Each row is a point on a tangle of strands that fork and nearly touch. The rows are in no order.
Points whose rows are less than 23.6 apart are linked; no others are. Some points are linked to none.
Q177: [  8  11  11  16  18 -17  23   7 -24  -3  -1  -5]
Q609: [  3   8   9   9   8 -11  12  14 -16  -1  -2  -4]
Q953: [  0   5   7  15  10 -15  14  22  13  -1 -12 -25]
Q444: [ -8   4   2   1  -4  -2   7   1  12  -1 -10  -2]
Q178: [ -2  -7  -1  -8 -11  13 -14  -7  -4   4   6  14]
Q484: [-16 -12   0   1  -5  -5   2  10  27   4   1 -25]
Q299: [-22 -16  -4 -19 -11   5  -1   4  24  -7   8  -2]
Q14: [ -2  -3  -6  -2 -25  17 -23 -13  16  16 -10   6]
Q929: [  6 -13  -6  -9 -21  18 -33 -10  -1  14   2  10]
Q515: [-21  -6  -4 -14  -8   5   6  -6  23  -9   1   4]
Q771: [-13  -7   4   4   2 -11   8  19  19  -1   0 -28]
Q516: [-13  11  -5   6  -8   7  11 -21  20  -1 -12   4]
Q631: [ -3  13  -1  15  -6   3   7 -19  17   8 -17  -2]
Q608: [ 22   8  -6   2  17 -10  12 -27 -21  -9  -4   7]
Q91: [  5  13   8  21   6  -8  13  -3  -2   8 -13  -6]
Q170: [ 13  -7  -9  -8  -2   9 -15 -26 -10   1   5  13]
Q237: [  2   0  -8   2 -18  16 -16 -26   8  11  -4   9]
Q163: [  8   2  -8   6 -13  12 -12 -29   2  13  -5   6]
Q964: [ -1   7   2   8   1   0  11 -14  -6   0  -2   6]
Q892: [ -5  -4  -4  -2 -17   5 -13   2  24  11 -13  -6]
Q115: [-10 -11  -4  -4 -13   1  -9   8  28   8  -7 -17]
Q287: [ -3  -4   0  -2  -3 -10  -7  34   9  -1  -1 -22]
Q87: [  7  12   7  23   5  -8  11   3   6  10 -19 -10]
Q168: [  5   7   7  10   8 -17   2  42  -8  -4  -3 -19]
Q403: [ 14   7 -11   9  -7   7  -7 -37   1  12  -7   1]
Q638: [ -1  11  -6   5   8   5  18 -33  -8  -7   6  13]
Q633: [ 13  -3   2  -7  16  -6   7  -8 -27 -11  12  12]
Q36: [  0   8  10   7  10 -13  14  25 -18  -6   0  -6]
Q169: [-12  -4   2 -21  12  15  -3 -11  -9 -11  25  30]
Q520: [ 15   2  -4  -6  19  -5  11 -21 -23 -14   7  14]
Q58: [  3   2   7   4   3  -5   6   7 -16   1   2   2]
Q306: [ 13   6   6   9  16 -15  18  -6 -25  -2   2   0]
Q824: [ -9  -6   6 -16   3   5   1  19 -14 -12  16  15]
Q589: [ 11 -11  -2  -4 -20  12 -36   9  -5  20  -2   0]
Q411: [ -3   5   3  13   2  -8  10   1  25   4 -18 -17]
Q752: [ 13 -10  -4   0 -22  13 -34  -6   0  23  -5   0]
Q151: [ 12  -3  -1   5 -17   4 -28  21   8  21 -11 -11]
Q603: [  8  -1  -6 -12  17   4   4 -26 -18 -15  14  21]
Q247: [  5   8   8  15  11 -17   9  34  -1  -2  -9 -22]
Q695: [  2  -4  -5 -12   9  11  -2 -24 -11  -9  17  21]
Q899: [  8  -6   4 -14  23  -4   7  -2 -30 -16  20  18]
Q672: [-10  -3   5 -11   4  -3   8  26 -10 -14   9   5]
Q184: [  9  12  -6  11   8  -2  16 -34 -10  -1  -2   4]
Q970: [  8   0   1   6  -6  -6 -15  32   7   9  -9 -18]
Q35: [ 13   9 -10   9   0   4   4 -38  -4   5  -5   4]
Q681: [ 20   8   1   8  18 -17  16 -16 -25  -4  -2   0]
Q679: [-21 -16  -2 -14  -7  -2   0  16  18  -5  11 -14]
Q154: [-14  -2   5  -4  10 -17  17  31   1 -16   6 -18]
Q134: [  0  -3  -4  -1 -22  11 -20  -2  22  16 -15  -2]
Q23: [ -4   1   4  10   3 -11   8  13  20   2 -12 -23]
Q2: [ -1  -8  -6 -21  12  15 -12 -22 -10  -9  23  29]
Q625: [-12  -3   4 -10   5  -8  11  27  -4 -14   6  -4]
Q823: [ -3  10   2  18   0  -4  11  -7  25   6 -21 -11]
Q387: [  9   9   5  16   6  -8  11  -9 -10   6  -7  -2]
Q29: [  1 -13  -3 -12 -17  19 -27  -6  -3   8   7  14]
Q363: [ -5  -9  -1  -2  -5 -12 -12  39  13   0   8 -29]
Q741: [  2  -7   4 -19  23   1   4  -1 -27 -17  26  24]
Q336: [-11  -8   5 -20   9  11  -2   7 -14 -12  24  25]
Q569: [  9  -7  -1  -3 -18   7 -32  25  -1  16  -4  -5]
Q398: [-16  -3  -1 -13  -6  10   3  -2   9  -9   4  15]
Q705: [-10  11  -4   2   5   9  19 -28  -2  -9   7  17]
Q922: [-7 -3  1 -8 -8 11 -5 -4 -1 -1  5 15]
Q605: [-18   5  -6  -4  -6   6  12 -18  23  -8  -6   5]
Q555: [ -1   8  10   6  12 -17  13  36 -17 -10   1 -11]
Q341: [ 11  -2   0  10 -11   0 -20  26  15  17 -14 -17]

A fork is a point with three links. Follow the links from the first point to the second and name the forks in between, in order.
Q168 / Q115 | Q23
Q398 / Q516 | Q515
Q695 / Q608 | Q520
Q58 / Q681 | Q609

A fork is a point with three links, a tip a point with one. Leave the first point through the second and follow the links. Name the first fork or tip that comes.
Q823 / Q631 | Q515
Q681 / Q306 | Q609
Q336 / Q169 | Q520
Q237 / Q163 | Q705
